The views of a scene show one set of named points, each view turned or mirrored, shifted and resized as a whole, with a little noise and some points left out.

Scene 1
View 1
bot: [ 2.59  1.16 -2.32 -3.90 -0.48  1.87  1.04 -0.08  0.83  1.38  0.07 -0.32
 -0.28 -0.79  1.23  2.78  0.42  1.02 -1.09  1.60 -0.77]
Kiza: [ 0.66  0.65  0.15 -0.09 -0.15  0.86 -0.02 -0.86 -0.38  1.89  0.27 -0.49
  0.05  0.72 -0.12  1.27  0.70 -0.39 -0.35 -1.45  0.19]
natir: [-0.11  0.77  0.00 -0.63  1.40 -0.42 -1.71 -1.28 -0.18 -0.18  0.89 -1.68
 -0.25  0.52  0.62  0.38  0.45 -0.49  0.27 -2.23 -0.44]
Kete: [ 1.32  1.25  0.54 -3.60 -0.06  0.36 -0.39 -1.79  0.53 -0.98  0.20 -1.71
  0.24 -1.56  2.04  0.01 -0.71 -0.45  0.47  0.47  0.19]
mivat: [ 3.56  1.93 -1.22 -2.82  0.69  1.64  0.80  0.98  0.61 -1.25 -0.89 -0.29
 -0.48 -1.03  3.33  1.44  1.00 -1.27  0.31  0.60 -1.24]
kazir: [ 1.53  1.04 -2.00 -2.05  2.45  0.02 -1.99  0.48  0.72 -1.53  1.06 -1.45
 -1.07 -0.36  2.19  1.29  0.75  0.07 -0.10 -1.12 -1.82]
ros: [ 1.78  0.55  0.65  1.19 -0.35  1.94  0.30 -0.02 -0.43  1.82 -0.27  0.64
  0.07  0.43  0.31  1.33  1.40 -0.73 -0.26 -1.52  0.38]
nuzi: [ 1.26 -0.41  2.79  0.21 -1.79  1.77 -1.85 -1.84  0.33  0.97  0.62 -0.22
  0.99 -1.85  0.36 -0.70 -0.59  0.43  0.05 -0.12  2.22]
goror: [-0.81 -0.92  0.24  1.00  1.15 -0.21 -4.36 -1.61  0.52  0.58  2.60 -1.37
 -0.12 -0.07 -0.81  0.11 -0.09  1.61 -0.38 -2.34  0.30]
pem: [ 0.14  0.52 -0.39 -0.14  1.31  0.01 -1.84 -0.60 -0.01  0.35  1.04 -1.09
 -0.35  0.83  0.30  0.83  0.64 -0.04 -0.06 -2.20 -0.71]
lifa: [ 1.17  0.96 -0.46 -2.41  0.45  0.51 -0.53 -0.85  0.33 -0.21  0.33 -1.24
 -0.25 -0.59  1.45  1.00  0.07 -0.04  0.11 -0.30 -0.29]
Mefo: [-0.50  0.30  0.33  0.38  1.56 -0.39 -2.74 -1.29  0.00 -0.03  1.40 -1.60
 -0.36  0.36  0.28  0.10  0.28  0.23  0.24 -2.54 -0.23]
fisat: [ 0.11  1.80  1.05 -0.20  1.80 -0.53 -0.29 -1.06 -0.92 -1.53 -0.37 -1.73
 -0.19  0.92  1.75 -0.54  0.78 -2.85  1.36 -3.09 -0.53]
sozi: [-0.49  0.27  0.38 -1.66  0.28 -0.41 -2.29 -2.34  0.24  0.38  1.59 -1.78
  0.05 -0.40  0.12 -0.10 -0.75  0.77 -0.04 -1.12  0.48]
View 2
Mefo: [-2.59 -2.00 -3.21  0.31 -1.42 -1.84 -0.74  0.72  2.17 -2.24 -0.03 -0.32
 -1.12  0.04 -0.92  2.37  2.68  2.75 -0.19 -3.71  0.49]
fisat: [-0.94 -4.27 -1.43 -1.24 -0.18 -1.68 -2.78 -0.22  1.11 -0.35 -0.01 -3.26
 -2.57 -0.89 -0.78  2.31  1.57  0.44 -3.26 -2.58 -2.55]
lifa: [ 0.66 -1.58 -2.68 -2.69 -1.31 -1.75 -1.03  0.51  0.16 -0.48  1.62 -0.47
 -1.96 -1.13 -0.22  0.02  1.47  0.40 -0.25 -1.73  2.28]
sozi: [-0.09 -1.71 -4.50 -1.67 -2.37 -0.97  0.44  0.78  1.72 -1.61 -0.68 -0.14
 -0.16 -0.19 -0.89  2.02  1.10  1.90  0.89 -2.85  1.97]
goror: [-3.32 -1.52 -4.60  0.86 -2.04 -1.86  0.33  1.38  2.83 -4.08 -0.27  1.32
 -0.01  0.96 -0.96  3.03  2.56  4.46  0.97 -3.96  1.97]
kazir: [-0.75 -0.19 -1.99 -1.14 -0.17 -3.70 -1.08  0.81  2.05 -0.45  2.81 -0.58
 -4.27 -1.22 -0.49 -0.93  4.18  0.31 -1.03 -3.76  2.61]
Kiza: [-2.35 -2.55 -1.61 -0.53 -0.94 -0.75 -2.45 -0.86 -1.95 -1.42  0.60  0.60
 -0.50 -0.43 -0.62  0.73  0.59  2.27  0.46 -0.97  1.35]
natir: [-1.67 -2.43 -2.55 -0.34 -0.98 -1.72 -1.09  0.02  1.41 -1.04 -0.07 -0.92
 -1.60 -0.46 -0.93  1.64  2.23  1.68 -0.69 -3.25  0.35]
pem: [-2.67 -2.08 -1.99  0.24 -0.71 -1.98 -1.41 -0.10  0.79 -1.63  0.48  0.14
 -1.54 -0.20 -0.78  1.20  2.33  2.36 -0.28 -2.93  0.77]
ros: [-3.37 -3.65 -0.84 -1.04 -0.85 -1.15 -4.00 -0.43 -1.69 -3.43  2.05  0.39
 -0.72  0.29 -0.11  1.69  0.36  3.98 -0.92  0.17  0.08]
bot: [ 0.20 -0.52 -0.97 -3.05 -0.58 -2.05 -2.16 -0.45 -3.00 -0.25  3.72  1.60
 -2.52 -1.20  0.26 -2.79  1.05  0.58  1.22  0.04  5.01]
View 3
lifa: [ 1.04  2.24  1.45 -0.16  2.16 -1.20  0.05 -0.56 -1.50 -1.29 -2.79 -1.64
 -2.30  1.63 -1.56  0.77  1.57 -0.23 -1.51  0.34  1.00]
bot: [ 2.04 -0.84  0.68 -0.84  4.56 -0.77 -1.92 -0.20 -2.14  1.44 -4.08 -3.20
 -1.44  2.39  0.90  0.69  1.00 -2.70 -2.67  1.13  0.38]
Mefo: [-1.81  2.80  0.03  1.62 -0.44  1.57  1.89 -0.53 -1.31 -1.93  0.61 -1.52
 -1.79  2.27 -2.56 -0.71  3.96  1.14 -0.04 -1.40  1.29]
Kete: [ 2.52  2.59  2.84 -1.69  2.20 -2.61  0.74 -0.23 -1.22 -2.39 -3.15 -0.69
 -2.95  1.31 -2.41  2.13  1.15  0.43 -1.72  0.43  1.06]
pem: [-1.89  2.29  0.06  1.92  0.60  0.81  0.78 -1.08 -1.73 -1.00  0.05 -1.99
 -1.81  2.10 -1.73 -0.95  3.41  0.17 -0.28 -0.64  1.44]
Kiza: [-1.22  0.37 -0.63  1.17  2.51 -0.36  0.94 -1.33 -2.78 -0.79  0.87 -2.43
 -3.26  2.08 -0.95  0.00  3.66 -1.97 -2.14  0.59  1.21]
fisat: [-2.95  4.98  1.91  3.70 -1.73 -3.91  1.81 -2.53 -1.94 -2.08  0.34 -0.13
 -3.38  2.14 -3.46 -1.09  3.30  1.37 -1.11  0.45  3.42]
nuzi: [ 1.17 -1.02  0.70 -3.27  1.25 -0.71  4.65  1.97 -2.59 -1.66  0.13 -2.08
 -1.93  3.58 -2.02  2.20  5.07 -0.53 -2.42 -1.06  1.37]
goror: [-1.30  1.60 -0.60  0.30 -0.56  4.15  3.09  1.15 -0.98 -2.80  1.93 -1.73
 -1.19  2.75 -2.49 -0.35  4.83  1.89  0.80 -2.96  0.63]
kazir: [ 0.03  3.45  2.05  1.30  0.06  0.01 -2.22 -0.52 -0.44  0.25 -4.21 -1.88
  0.02  2.55 -1.10 -1.38  1.17  1.24  0.13 -0.69  1.33]
ros: [-1.82 -0.89 -0.39  1.10  1.61 -1.75  1.67 -0.75 -3.47  0.69  0.49 -2.95
 -2.70  3.57 -0.31 -0.17  4.63 -2.92 -2.85  1.01  2.24]
mivat: [ 1.65  1.41  2.96  0.06  1.80 -5.00 -2.20 -0.95 -2.14  1.81 -6.14 -2.27
 -1.16  3.18 -0.30  0.13  0.52 -1.44 -3.00  1.79  2.11]
View 4
goror: [-3.33 -1.94  2.56 -0.80  1.24 -1.34 -1.52  1.27 -0.72  0.43 -3.65 -0.88
  0.05  0.76  2.12 -3.68 -0.03 -0.17  0.56 -0.46  1.91]
mivat: [ 0.73  0.42 -1.31  1.22  0.40  1.04 -2.29  0.56  0.56  2.09  3.22 -1.55
  1.00  0.44 -0.07  1.25  0.89  1.79 -2.91 -1.28 -1.78]
Kiza: [-1.30  1.20 -0.14 -0.09 -0.68 -0.10 -1.92  0.25 -0.81 -1.55 -1.97 -0.97
  1.22  0.96  1.94 -0.54  0.70  0.51 -0.45 -1.41  0.58]
nuzi: [-2.52 -2.81  1.20 -1.19 -1.12  1.52 -3.85 -0.33 -0.83  1.01 -1.32 -0.88
  1.48  1.87  1.43 -1.28  0.55  0.36  0.80 -2.75  1.46]
sozi: [-3.68 -1.42  0.91 -0.46  0.30 -0.61 -1.74  0.09 -1.81  1.04 -2.30  0.33
  0.72 -0.53  1.60 -2.27  1.29  0.43 -0.13 -1.15 -0.09]
natir: [-2.49 -0.16  1.40  0.06  0.99 -1.11 -0.76  0.78 -0.91 -0.29 -1.66 -0.82
 -0.17 -0.25  1.83 -1.61  0.81  0.70 -1.19 -1.17 -0.83]
fisat: [-2.41  0.19  1.99  0.46  1.06 -0.94 -0.31  1.10 -1.40 -1.77 -0.40 -1.42
 -1.56  0.34  2.57 -0.08  0.73  1.06 -2.60 -3.16 -3.12]
kazir: [-0.84 -0.23  0.49  0.91  2.14 -0.92 -0.83  1.77  0.54  2.36  0.73 -1.32
 -0.17 -0.38  0.59 -1.74  0.26  1.42 -2.39  0.49 -0.68]
pem: [-1.77  0.34  1.18  0.10  0.95 -1.19 -0.96  1.24 -0.38 -0.56 -1.81 -1.38
 -0.03  0.34  1.87 -1.75  0.33  0.49 -0.89 -0.67  0.10]
lifa: [-1.84 -0.45 -0.27  0.40  0.42  0.07 -1.78  0.21 -0.89  1.29  0.22 -0.20
  0.93 -0.32  0.82 -0.76  1.12  1.02 -1.41 -1.12 -0.92]
bot: [ 0.55  1.41 -2.43  0.74 -0.55  0.76 -2.86 -0.03  0.18  1.92  0.90 -0.82
  2.69  0.25  0.02  0.13  1.13  1.10 -1.01 -0.06  0.79]
Kete: [-2.58 -1.63 -0.31  0.26  0.22  0.65 -2.41 -0.58 -1.50  2.25  0.94  0.38
  0.98 -0.87  0.55 -0.27  1.92  1.25 -1.32 -2.17 -2.17]
ros: [ 0.04  0.85  0.32 -0.13 -1.15  0.65 -2.34  0.73 -0.14 -1.95 -1.01 -2.06
  1.10  2.35  1.95  0.46  0.10  0.66 -0.38 -2.21  1.04]
Mefo: [-2.82 -0.99  2.15 -0.15  1.11 -1.20 -0.94  1.31 -0.85 -0.21 -2.43 -0.99
 -0.31  0.38  2.13 -2.38  0.35  0.41 -0.77 -1.16  0.13]

In a view up to two points have been moved. Name them for each view, in the order of its rows, or write -.
view 1 | bot, nuzi
view 2 | ros
view 3 | fisat
view 4 | -
